Each row is a point on a tangle of strands that fork, close into loops and nearly touch. The rows are in no order.
Points whose rows are less than 107 apart are linked; no others are. Some points are linked to none.
gudi: [ 23  47 -17  55 -34 -36  -8   6  20  37  52  32 -33 -27  32   1 -20 -35
 -14   0  -7 -14 -56  22  12   7  22]
lotar: [  3 -33  42 -51 -23  28  24 -10 -30 -26 -25 -20  46  27 -35   0  40  -1
  15   8 -23  31  59  11 -12  49 -86]
Bip: [-20 -28 -14 -48 -25 -39 -14 -17 -42   8 -31 -10  22   8 -41  -6 -13  -1
  29  28 -16 -58  14  37  19   8  39]
likez: [ 37  81 -50   0 -24  -5 -29 -36  60   3  -2 -25 -14 -20 -13  38 -17  15
   3 -55  22  -6 -14 -26 -23 -16  36]
Nirag: [-17 -10  26   6 -21 -75 -35 -15   9  22  -4  39 -16 -57  14  21 -47  21
  18   7   7 -36 -31  21  27 -17   8]
Tenag: [ 22 -18 -11  10 -37   8  33  37 -37   5  15  -5  -2  45 -11 -36  39 -87
   0   6 -31   1  20  44   4  55   2]
nuvog: [-32 -74  23 -35  42  31  50   7 -18   6 -43 -41  -8  13 -52  -6 -19  14
  20  10  -9 -43  44 -40  -1  -1  34]
zorip: [-28  -1  41 -32  36   3  -1  -9  43  29 -18  24  -8 -66 -50  20 -30  48
 -37   1 -18  33   5 -20 -12 -39 -38]
nosi: [-10 -82  53  31  50  -6   0  68  -9  17  17  14 -45 -56  60 -11 -28  16
   9   4 -31  19 -25  23  19 -53 -16]
lof: [ -7 -18  18 -12 -10 -75 -16  -5  20  30 -18  15 -38 -74 -13  25 -63  15
  13  -6 -23 -29  -4  31  11 -34  15]
Nabab: [-19  37 -39   3   2 -40 -29 -18  23   9 -14 -10 -11 -11   4  23 -42  26
  19  -2  26 -53 -41  -2  -4 -41  74]
kiro: [-67 -28  14  13  41  35  32  29 -15  15  16  -1 -12  24  11  -9 -29  13
  -3  28  41 -58 -22 -59   2  -6  79]
sunut: [-13 -35  29  26  34 -17  -6  12  14 -23  -1  26 -12 -57  53   2  -6  42
   6  -2 -41  12   6  -1   2 -11 -46]
gego: [-41 -23  37  35 -13  14  35  23 -18  14  52  47   4  23  26 -23  31 -32
 -13  27   3  -8 -11 -23  13  61   5]
tos: [-31 -66  69  47  43  47  70  55  15  21  26  13 -35 -10  19  -8  -4  -7
  -2  -7 -11   5  13 -53  -1  34  -1]
nen: [ 58  16  -8  -8 -78 -40 -24 -20 -32 -21  -3   4  33   6  13  -3  26 -38
  34  11   0   2   6  68  14  42 -66]
noti: [ -6  44 -35  55  24 -38 -33  -6  34 -11  25  34   0 -24  59 -15  -4  56
  -5  32  11 -29 -61   0  -2   7  48]
Bet: [-44 -61  76 -44  -1 -31  -3 -14 -17   2 -24  42  20 -43 -20   2  -6  38
   3  29  -6   7  29   8  12  10 -56]
Vok: [ 26 -43 -29   6  61  69  59  48 -27   4  -3 -37 -12  38  -8 -46  26 -47
  -6  21  -8  16  18  -1  -8 -25  10]
fovum: [  1 -28   7  21   4 -12  36  11  22 -18  -9 -10 -29 -24   9  11  -9   6
  15 -35 -54  -2  46 -11  -8  36  -5]
Kipa: [ 31  86 -70  20 -23  -1 -27 -21  26  -8  25  -2  11  34   8 -11  23  -4
 -28   2  49   2 -26 -18 -15   1  44]
vunez: [-10 -14  32  32 -11  27  34  37 -14  28  45  29 -11  29  12 -14  24 -68
 -19   7   6  27 -14  -2   6  24 -19]
tipa: [ -8  18 -33  39  12 -12  36   8  32  -4  27 -12 -27 -14  10   7 -15  18
   9 -15 -49 -33  15 -14 -18  53  64]
mos: [-12 -47  10 -28  -3  18  31  33 -37  28 -16 -13  -4  13 -56 -26   3 -48
   4  16 -44 -25  21  28   8  15  18]
vefo: [-51 -40  65 -15  37  -4 -18 -10  -6   3  -9  51  27 -40  12 -10   6  64
  -7  37  -2   9 -16 -14  14  -6 -44]
bogob: [  0 -25  -9  -4  -2  12  20 -10 -20 -38  -8 -16  19  39   7  -4  29   4
  17  -2   1  -1  34 -16   7  28  -3]
poz: [-34 -23  28  35  16  35  62   2   9  -8  30  11   1  15   7 -13  29  18
  -8   4 -35  -6  28 -56 -11  86  11]
bab: [  3 -41  36  25  -4 -47  12  23  26   2 -24 -11 -63 -39  26  40 -61 -15
  31 -59  -8  -6  19   4   7 -20   4]
semuz: [ 23  21 -45  -9 -41 -43 -22 -39  -7 -31 -14 -27  15  24  11  15  -1  11
  42  -7  22 -41   6   3   9   7  37]
vun: [  7  15  10 -54 -14  38 -11   1  -7  42 -21 -19  10  10 -59  28 -17 -51
   0 -31  36  32   5  13  -4 -41 -25]
Lofus: [  5 -10 -17 -13   2   7 -11 -12 -32 -30 -11  -1  39  36  16  -9  26   2
  13  17  28   9   6  10  12  -4 -19]
Bifu: [ 38  24 -78  18  22  21  29  14  -2 -11  21 -29  -9  23   4 -34  32 -28
 -12   6 -32  14  18  12 -16   2  33]
tepa: [ 16  21  18  29 -45 -31 -18   0 -15  20  36  49   7  -3  30  -5  19 -46
  -2  17   9  14 -41  47  23  22 -43]
Guri: [-23 -37  -7 -30  -4 -41   2 -18 -17 -16 -33 -17   3  -7 -16   0 -11  27
  32  10 -33 -50  30  10   7  10  33]
nid: [ 42 -14  -9 -54 -20  13 -21  11 -40 -12 -43 -35  19  -4 -22   1  -3 -41
  19 -11 -20  26  37  75  -9 -33 -72]
nezav: [-43 -65  10  -9  45  38  43  24 -32   5 -18 -32  -8  40 -12 -13 -17  -4
  25  22  31 -58  10 -43   6 -11  67]
fak: [-11  37  16 -54  14  25 -22 -59  28 -12 -29 -14  35  -8 -62   9  20  95
 -35   5 -16  24  15 -43 -30   9 -23]
tela: [-29  18   2  -8  25  -3 -28 -13   9  11  -6  30  19 -18 -11  -5   1  41
 -17  26  -4  -9 -32  -5   5 -18   6]
guf: [ 46  37 -41 -13 -53 -12  -9 -12   6  27   1 -32 -27   1 -23  21 -20 -66
  16 -53  10 -13   4  23  -2 -13  31]
ruba: [-53 -22  33  -9  50  -2 -25   1  -1  18  -4  44  17 -38   6 -17  -4  66
 -12  45  -5 -15 -38  -8  12 -23   8]
tifaz: [ 31  84 -50   0 -11  33 -22 -31  34 -22  15 -18  29  45 -11  -1  48  23
 -36  -9  39  34  -8 -40 -26  10  17]
bameb: [  9  36 -52  36 -31 -26  -2   0 -14   2  44  15  -1  31  28 -25  10 -39
  -8  26  21 -31 -24  12   9  24  55]
mup: [ -8  66 -42  77  32  -1   1  16  47 -12  55  22 -15  12  62 -14  -1  23
 -36  11  43   5 -37 -42 -23  18  63]
fis: [-15  49 -30  62  42  29  21  44  38  24  61  13 -37  -3  29  -9 -21  -8
 -44   1  12   8 -44 -32 -18 -11  64]
Ludul: [ -3 -51  31  38  39  -8   0  47  -6   9   8  10 -42 -19  61   7 -33 -11
  11 -13  13  22 -29   8  23 -60  -2]
fugov: [ 27  42  -8 -13   8  20 -49 -45  10 -70 -21  -9  56  27  23  -4  54  69
 -15  10  29  51  -2 -11 -22  -7 -76]
Mes: [ 46  29 -71 -28 -31 -21 -18 -42  -6 -47 -23 -68  18  41   4  17  16  16
  41 -26  28 -24  31  -8  -7  -9  49]
likub: [ 12  16   3   2  -3  42  18  34 -13  46  29   4 -10  26 -18  -5   8 -76
 -29  -3  14  43 -24  18   0 -21 -19]
lup: [ 11  39 -40  27  35   0 -29 -31  27 -53  -2   5  26   8  43 -18  36  73
 -16  14  10  18 -18 -24 -14   1  -4]
dek: [-40 -48  50  55  17  32  58  41  -3   9  47  33 -13   8  39 -23  24 -10
  -6  11 -14  -5   7 -42   2  71  12]
ladi: [-15 -56  14  14  16 -16  39   2   5 -53 -22 -22 -14  -3  26  -4   3  37
  33 -19 -52 -24  59 -23 -11  55   7]
rupe: [ -7 -69   4 -13   9 -34  11  25 -18 -16 -46 -27 -28 -14  -3  -5 -24  -9
  38  -9 -45 -38  32  32   5 -14  19]
gaz: [-41  24  45  17  -6  25  32  10  45  47  35  27 -26 -19 -29  31 -26 -12
 -36 -26  -1  15  -2 -59 -11  23   2]
Bodon: [-19 -65  44  15  56   3  -8  38  -7  -9   5  29 -11 -65  58 -21  -1  45
   2  26 -43  20 -11  14   7 -41 -51]
gorot: [ -2   2 -37 -36  37  -1 -34 -26 -14 -31 -36 -16  32  -8  -7 -16   8  60
   7  30 -24 -12  -3  19  -7 -39  -6]
virav: [ 55  59 -49  19 -35 -23 -16 -20  42  13   8 -19 -36 -28   6  29 -26 -26
  15 -52   7  -6 -16   6  -9 -18  20]
Gim: [  3  39 -59   6  26  14  -8 -36  -3 -53   4 -27  38  61  14 -33  46  62
 -16  31  25  -7  -3 -40 -17  21  58]
mige: [ 17 -18  17 -28  11  36   6  17  -3  21 -26 -21 -15   3 -26  23 -19 -49
   5 -37  17  43  13   7   4 -55 -43]
Dilel: [ 35  -2 -12 -53 -26   9 -14 -18 -12 -27 -34 -38  20 -10 -30  12  11  -7
  18 -23 -30  18  55  28 -17  -8 -60]
vime: [  7  80  13 -30 -68  -5 -35 -39  28  29  19  28  39  -2 -49  26  23   3
 -20  -3  21  16 -23  -2  -9  33 -37]
rit: [-11 -78   5  -7  19  12  40  50 -45   5 -25 -24 -18  32 -15 -36   2 -49
  20  13 -26 -42  16  20  12   6  43]
segeg: [-34 -27  37  -8 -45 -60   2 -38   1 -10  -9  20   5 -12  -8  24 -15  32
  24  -3  -2 -43  34 -23  16  61  14]
siv: [ 27 -31  20 -51 -32 -14  -8  -5   4 -15 -48 -33 -15 -32 -34  26 -21 -21
  21 -47 -26  19  68  24 -14 -21 -61]
Rubev: [ 47  82 -40  -3 -38  11 -25 -40  48 -15   8 -23  10   6  -8  28  24  19
  -7 -45  23  21   0 -32 -19   9   3]
togig: [ 31  -9  28   0 -45  -6   2  22 -14  36  -2  -2 -32   7  -9  16 -15 -90
   2 -42   6  28  -1  49  13  -7 -35]
samiz: [-18  32  -1  -4 -15  66  41  -7  16   5  26 -25   0  51 -37  18   7 -18
 -25 -28  33   0  21 -86 -22  36  30]
fotun: [-23 -33  37 -24  19 -34   4   6  21  25 -22  13 -29 -68 -30  25 -51  25
  -6 -10 -27   3  18   4   3 -38  -8]
devad: [-41  26  28   0  -8  42  35  -8  39  25  20   0 -13  13 -42  37 -22   2
 -29 -34  19  -2  15 -86 -17  31  22]
Bero: [ -4  13  22  41  32  -3 -13  13  49   4   2  21 -31 -32  42  41 -36  17
  -5 -42  31  35 -28 -27   3 -53 -20]
Rin: [-39 -37  57  13 -39 -34  14  -2   0   2   0  28  -9   4   9  25 -17 -10
  21 -24  17 -22  21 -30  21  48   3]
Zufal: [-21   1  43 -36  20   3 -32  15   5  57 -11  28  -1 -39 -42  13 -35  -2
 -29  14  14  30 -41  22  12 -72 -30]
rafoz: [-30  52 -11   7 -11 -25 -26 -44  36 -13  -1   5  12   0  -3  25 -15  69
  -6  -6  22 -39 -20 -47  -8  25  51]
Lifa: [ 13   8  -6  34  17  19  32  36  25  35  31   6 -41 -29  -2   0  -8 -36
 -24 -21 -58  29  -9   7  -8  -3  -2]
Mulo: [ 21   5 -18   3   5 -24 -17  -7  18 -10 -16  -7 -20 -40  16  19 -23  10
  13 -23 -25   3   1  18   0 -37 -22]
riso: [-26 -17   2  -8  41  80  44   8 -22  11  10 -14  20  49 -31 -27  23  -5
 -18  40  33 -14  -2 -53  -6   2  20]
lemu: [ 23  75 -73  34 -44 -28  -7 -18  15  -5  42  -6  -8  30  18 -11   4 -20
  -6   7  30 -41 -20 -14  -5  29  77]
lis: [ -1  -1   1 -29 -27 -33 -44 -20 -48  -5 -16  24  52   0   2 -11   9   8
  23  46   8 -17 -17  62  28   5 -32]
Sok: [-31  19  22  48  68  70  27  36  39  18  35  23 -12   6  20 -10   3  18
 -47  12  40  28 -43 -72 -15 -13  11]
Sofe: [-37   7   4  15  34  44  46 -12  16   1  24   0   8  11 -18 -10  15  43
 -24   9 -31 -11  12 -65 -20  57  31]
Pofi: [ 12  56 -27   6  23  15 -58 -46  18 -58 -20   5  53  37  18 -25  62  89
 -34  36  31  30 -31 -18 -18   8 -20]
ledim: [ 19 -43  23  36  24   9   9  39 -12 -11   4   3 -25   7  59   0   2 -42
   5 -17  27  48  -6  11  18 -44 -44]
vorap: [ 11   8 -57  -7  25  39  37   7  -6   4  10 -26   0  14 -33 -27  28 -11
 -14  15 -64  -5  20   4 -16  18  34]
ves: [ 26   5 -18 -24 -41 -71 -47 -31 -23  -7 -23  10  15 -39   1  -4 -16  11
  37  31 -15 -48 -18  64  24 -12 -15]
nisu: [-35  31  30 -20  10  15 -34   0  18  43   1  45  25 -15 -41   3  -2  17
 -41  27  15  16 -50  -1   3 -25 -22]
dil: [-30  -1  47 -12 -22   7  33   7  20  50  22  29 -15 -26 -54  13  -6 -26
 -28  -4 -36  11  14 -17  -4  32 -14]
Ladun: [ -7 -73   4   1  61  49  45  57 -35  22  -8 -21 -19   9 -11 -40   3 -22
   3  32 -26 -19  -1   6   7 -29  31]
Fope: [ 21   9 -11  39  22   1 -10   8  20 -18   5   7 -18   0  54  13  -7  -9
   2 -31  43  45 -15 -13   4 -45 -24]
vakon: [-24  31  -3   6  25  70  22  -8  15  -2  16 -10  15  55 -20  -3  18  13
 -35   7  54   8 -12 -82 -19   7  22]
kenan: [-13 -92  58  -9  23   2   3  58 -54  24  -3  18  -7 -21  10 -38   5 -22
   9  38 -35   5 -10  52  28 -21 -30]
gufe: [  4 -43  73  17 -51 -21  20  37  -9  27   3  20 -36   5  -4  10 -10 -84
   4 -37  -7  18   7  28  18  29 -39]
Vuno: [-29 -88  47 -12  41   3  -2  53 -48  35  -9  13 -12 -16   9 -23 -21  -8
  13  36  -5 -14 -26  31  34 -51  10]
difo: [-30 -56  22 -65  23  13  31 -20 -17   2 -47 -27  11  -6 -73  -4 -10  35
   6  17 -28 -23  57 -20  -8   8   6]
Lutas: [ -1   5  -8  22  50  50  13  26  -8   0  26  16  17  37  23 -33  34 -16
 -27  35  48  43 -25 -20   0 -27 -10]
Lalid: [ 35  30 -47 -18 -16  10 -12 -23  11 -21 -17 -47   1  32  -5  27   0 -13
  23 -53  47   7  23 -25  -8 -25  27]
damas: [-13   7  -3   9   7 -15  26  -5  36  13   6   5 -23 -41 -16  15 -24  26
  -1 -16 -55 -15  21 -13 -12  29  21]
vikot: [ -8 -20  58 -75 -28  -3   8 -26 -10  -7 -28   1  38 -20 -57  16  12  17
  -2   8 -20  39  65  16 -19  30 -98]
Rimef: [ 35   2 -27  -2   6  -4 -40 -22  -9 -74 -25 -12  28   1  57   2  17  28
  17   0  16  25  16  17  -6 -42 -69]
Tig: [ 29 -21 -15 -10 -27  11  24  -1 -23 -40  -8 -27  18  39  -7 -13  47 -25
  18 -10 -36  11  53  15  -4  50 -27]
Ral: [ 38   9 -29  17  -3 -17 -17  26 -34  42  27   7 -23  -9  15 -30  -5 -60
 -15  24 -23   4 -53  85  21 -39  12]
Mubav: [  9  45 -23  60 -14 -50 -19  -6  31   9  41  42 -16 -38  49  -1 -13  16
   2  17  -2 -34 -59   9   8  19  31]
Sug: [  6  37 -12 -34 -33  -2 -49 -13 -47  12  -8  19  66  35 -11  -5  11 -17
   5  40  58   3 -35  57  18  -4 -18]
busuk: [ 31   7  16   5 -55 -25 -10  -2 -12  12   5  16  -4  -6   8   9   8 -57
  12 -15  -4  18  -4  51  15  15 -56]
Pes: [ 12 -86  47   2 -12 -34  -9  54 -49  -9 -21  10 -21 -20  27 -32   0 -39
  21  11 -50  -8   8  80  21  -4 -45]
vosi: [ 12  12   6 -46  -1   9 -50 -54 -15 -68 -43 -20  62   9   1  12  24  78
   5  10  11  26  23  -6 -13 -14 -78]
leb: [ -2  39 -44  25  12 -47  -5 -12  48  -2  -5 -26 -32 -31  22  30 -51  35
  33 -22   0 -43 -22  -1 -17 -21  64]
mida: [-13  46   0 -38 -41  18 -36 -23  -3  22  -6   4  33  33 -44  26  -7 -15
  -9  -8  64  -3 -17 -13   6  -7   9]
tik: [ 31   0 -27 -11 -21 -46 -31   1 -29  25  -9   5 -10 -35  -1 -17 -16 -29
  14  28 -40 -28 -31  87  21 -32  -4]
Kug: [-26 -18  28  18  14  -9  -7 -51  -7 -66  -7  10  34  16  48   0  31  87
  14   6  12   2  16 -49   3  45 -19]
mek: [-11  29  12 -20 -58  -8   7 -56   5 -14  11  -9  28  29 -37  26  20  36
  -1 -12  -3 -20  34 -49  -1  75  21]
golev: [-45  -3   2  31  33 -33 -31 -11   1 -14  17  48  20 -24  62 -25  10  75
   8  42   5 -39 -48  -6  10  13  41]
Fopos: [ 47 -54  26   9 -21 -29 -10  47 -40   9 -15 -14 -43 -14  22 -21 -13 -75
   3 -13 -43  15 -10  99  20 -29 -46]
Bar: [-43  -7  17  20  27 -23 -27 -41  -1 -43  -4  33  34   1  53 -12  22  96
   9  30  18 -23 -20 -33   6  30  11]
sezu: [-26   9  31 -34   0  19   7 -39  11   0  -5   9  30  -3 -47   9  21  47
 -19   7 -13  20  21 -37 -11  31 -34]
Zal: [ 26  52 -41 -23 -15 -28 -62 -38  14  -9 -27  -3  24 -15  -7  12  -4  33
  10   2  22 -16 -32  22   4 -37  -3]
Dar: [ 20 -13 -33  34 -23 -26  14  21 -37  -2  28  10  -9  26  31 -42  27 -55
   6  23 -19 -21  -3  45  16  34  31]
kife: [-23  -2 -28 -32 -10  -8 -10  -1 -38  21  -6  -4  17  22 -34 -12 -10 -19
   8  31   0 -51 -15  28  16 -12  56]
Nozev: [-18 -48  53  30 -37 -62  14  19  12   5 -12  12 -50 -18  21  35 -51 -29
  33 -49   8 -30  19  -6  19  26  19]
peror: [-12   8  18 -22 -38 -51 -27 -40  11   2 -13  26   9 -37 -19  25 -18  28
  13  -3   3 -21   6   3  15   9 -11]
tovad: [ 30   6 -36  18   6  33  32   4   4 -29   9 -28  -4  59  20  -4  26 -39
   3 -28  47  42  37 -36  -9   0   4]
pagap: [ 58  21 -30  39 -35 -26   2  18 -20  32  41   5 -37   5  27 -28   6 -90
 -17   3 -17  12 -36  72  13  -2   6]
gere: [  9  15  20  47 -27 -35 -20  20  -3  50  55  49 -26 -32  34  -6 -11 -39
 -20  15  -8   4 -68  46  27  -7  -5]
Vazo: [-11 -55  16  31  19 -11  15 -12  -8 -74 -14  -7   8   7  69  -5  21  49
  33  -8 -14  -3  44 -27  -4  39 -28]
fud: [ 37 -37  -7 -15 -17 -19 -17  19 -40 -20 -33 -21 -10   2  15  -8  -8 -49
  28 -10 -17   2  15  72  12 -30 -39]
surun: [ 42  46 -57  17 -27   6   4 -13  20 -21  17 -35 -10  46  19  14   9 -38
   5 -47  62  19  22 -33 -11  -4  38]
pok: [ 39  70 -60   2   0  22 -14 -44  16 -57   9 -44  35  67   8 -13  58  50
 -23   0  45  31  17 -51 -26  18  37]
Kuvop: [-14 -39  35  27  28  23  41  49   8  36  22  14 -36 -23   2  -7  -9 -22
 -13  -2 -42  13  -2  -9   5   2   0]
gimas: [-22  36  16 -39  27  10 -35 -39  48   4 -31  16  19 -41 -56  11  -1  82
 -43   6 -14  30  -7 -24 -23 -19 -36]
tet: [ 19  -1 -41  28  23  20  29  22  -2  -8  16 -17 -18  30  22 -12   9 -37
  -2 -14   9  19  12  -8  -6 -13  26]
dab: [ 48  46 -51  23 -10 -54 -31 -22  40 -10 -12 -18 -31 -35  41  26 -41   9
  33 -26  24 -23 -36  14  -4 -48  25]
suses: [ 33  39  -9 -19 -74 -13 -13 -33 -20 -12  12   3  49  32  -8   8  41 -19
  17   5  14  11  14  30   6  55 -42]
zife: [ -8 -41  24 -73  14  44  27 -10 -25   3 -45 -35  28  14 -77  -1   3   7
   9  10  -9   3  53  -7  -6  -1 -29]
raf: [ 38  54 -46  -3 -31   2  -9   0   7  49  22  -9 -23 -11 -33   1 -13 -62
 -18 -17 -21  -3 -26  39  -4 -17  26]
rilim: [-15 -24  44  37  36 -22 -10  20  34  -6  -1  29 -31 -68  54  30 -41  42
   8 -23  -6  27 -11 -12   5 -39 -41]
Mel: [ -1  48 -35  51  41  26   5   2  42 -18  27   9   0  26  38  -9  16  25
 -35   0  41  28 -22 -52 -20   1  31]
tesot: [-31 -25  71 -14  37  11  -5  23  20  48  -1  35 -11 -50 -23  18 -28  17
 -23   7  10  41 -25 -13  11 -58 -46]
Vorib: [-43  29  -1  27  53  75  24  12  17   3  30   9   9  39  -2 -27  15  31
 -53  36  45  -9 -35 -83 -25  12  41]
mibi: [ 14  60 -70  52  22  -6  29   3  46  -9  36 -23 -30  -3  27   6 -16  15
  -1 -17 -19 -19   0 -15 -30  25  76]
dusok: [  5 -19 -31  -9  64  75  46  12 -15  -8  -9 -39   9  45 -20 -30  25  -1
  -9  21  16   1  14 -39 -11 -20  20]
fuz: [ -6 -17  49  26 -56  -4  30  36 -13  36  34  28 -26  25  -7  -2  13 -91
 -10 -15 -11   9  -2  17  11  56 -19]
Sufud: [-27 -37  44  12  -5 -37 -21  22 -29  32  25  59   1 -48  28 -23   4   6
   0  44 -33 -12 -38  49  33   1 -14]
pum: [-38  35   8  -6 -19  -3   8 -49  23  -9  10  -5  14  14 -29  25  -3  62
 -15 -10  -1 -29  16 -69 -14  58  46]
rived: [ 57  45 -24 -37 -77  -8 -27 -28   4  18  -6 -32   0  -4 -33  36   0 -56
  22 -56  24  10  18  25  -5   4 -13]
koga: [ 35  42 -65  36  38   0  -8  -9  25 -48   9 -12   3  14  51 -17  23  27
 -12  -2  24  31   0 -18 -17 -21  11]
vopo: [-32  11 -19  21  38  32  27 -26  -4 -33  20 -11  26  44  12 -28  33  62
 -12  30   1 -21   5 -62 -18  54  57]
sigu: [ 18 -29   6 -56  13  66  30   0 -37 -20 -37 -44  44  42 -45  -8  34 -10
  12  11  -1  29  50   4 -11   9 -57]
rikar: [ 21 -45  33 -36  -7   9  15  30  -1  18 -41 -29 -37 -25 -45  17 -28 -54
   6 -47 -28  27  46  26  -6 -32 -45]
fadu: [-19   8 -48   0  20 -15  -8   5 -14  11   1 -11  -4  10   4 -13 -15   3
  10  24   0 -44 -30  15   4 -31  74]
Gesiv: [-62  -3  24  16  46  27  29  27  20  36  25  11 -22 -18 -14   4 -40  27
 -20  14  -1 -37 -20 -49  -9   2  65]
gisov: [-50  14  37  19  30  43  19  21  25  38  33  33  -7  -8 -12   4 -11   9
 -39  10  13   1 -32 -57  -5   1  16]
lenod: [-34 -63  42 -16  18 -16 -18  20 -39  16 -23  16  -1  -3  13   2 -32  -5
  25  16  29 -19 -17  16  36 -46  10]
vos: [  4  -7 -26 -30   4  15  22   5  -9  20  -8 -17  -2  -9 -53 -13   7 -20
  -4   5 -65 -12  22  21  -5   4  16]
bot: [-27 -19  49 -44  -6 -10   1 -32   3 -10 -19  20  27 -31 -36   7   8  43
  -8  14 -23  24  39  -8  -6  20 -67]
sop: [ 25  31  -3 -68 -56  14 -21 -15 -18  33 -20 -26  27   8 -66  25  -6 -44
  12 -29  21  19  23  37  -6   0 -23]
bavag: [ 14 -49  10 -18  -7 -14   4  26 -20   8 -37 -23 -32 -12 -17   0 -27 -42
  19 -26 -31  -6  23  44   9 -29  -6]
buvis: [ 55 -14 -29 -19 -35   5  11   5 -12 -42 -24 -44  -1   5 -14  -9  33 -35
  20 -29 -62   9  66  35 -20  26 -44]
Fimo: [ 23 -17   2 -31 -13  -2 -36 -33 -29 -77 -35 -22  46   9  29   8  20  35
  25   5   5  17  41  17  -5 -12 -86]
Sul: [ 37 -39   9  25  -9 -53   7  30  29 -24 -34 -36 -73 -59  31  22 -56 -20
  32 -60 -58 -15  37  35 -17 -20 -17]
zere: [-33  49 -30  23  14  -8 -32 -19  19 -11  15  22  18  19  17 -11   6  54
 -24  32  27 -39 -49 -31  -7  15  67]
sege: [  59   17  -33   17  -49   -9   10   18  -31   14   24  -11  -16   31
    7  -29   28 -103   -5   -3   -6   23    1   73    2   20  -12]
ges: [  8 -15  -9  -6  11 -23 -46 -24 -10 -53 -39  -7  20   4  48  17 -10  31
  34  -9  46   5  -2   5  12 -53 -38]
pimu: [ 16  24 -16   7   4  24  12  25   5  51  23   0 -31  -8 -24   0 -10 -56
 -28 -12 -28  23 -24  21   0 -31   8]
tufed: [-44  16  60 -36 -15  11   3   1  14  62  18  50  13 -24 -64  16  -5 -12
 -39  18   2  25 -15  -7  -3   6 -38]
zuk: [ 11  43 -12 -16 -58   1  -5 -42  -5 -14  19  -3  40  36 -21  11  44  11
  -1   1   1  -1  16 -15   2  60  -3]
seruv: [-24 -56  26 -17  13 -28 -27  -7 -27 -31 -48   2  10  -2  31  19 -26  21
  43  -5  37 -10   8   8  27 -47 -22]
zitu: [ 30  28 -26 -41  -9   2 -56  -6 -38   6 -34  -5  43  13  -7   4  -9 -17
  14  13  50  19 -27  67  14 -53 -29]
bobap: [  8  61 -50  38   4  18  17  13  38  18  40  -5 -30   6   5  10 -17 -22
 -26 -27   5  -1 -16 -27 -18  -1  58]
zaf: [ 14  -9 -26 -30  18  24 -13  11 -46  -4 -21 -15  32  37  -4 -16   9 -27
  12  22  32  14  -5  40  13 -39  -6]

How many points has the smallest loop of links through each point below? Write - if it is on no loop.
Bero: 8
Sok: 7
Dilel: 6
buvis: 30
tifaz: 16
nezav: 19
gudi: 13
tela: 12
likub: 8
Lalid: -

Name the points in between on the shortest way along the links from the first point to the second, in order.
tufed, sigu: nisu > tela > ruba > vefo > Bet > bot > vikot > lotar
Bet, Vok: vefo > ruba > tela > nisu > tufed > dil > gaz > devad > samiz > vakon > riso > dusok
difo, mos: nuvog > nezav > kiro > Gesiv > gisov > Sok > Vorib > vakon > riso > dusok > Vok > Ladun > rit
kenan, Mubav: Pes > Fopos > fud > bavag > rikar > mige > vun > sop > rived > guf > raf > pimu > likub > vunez > fuz > gufe > togig > busuk > tepa > gere > gudi
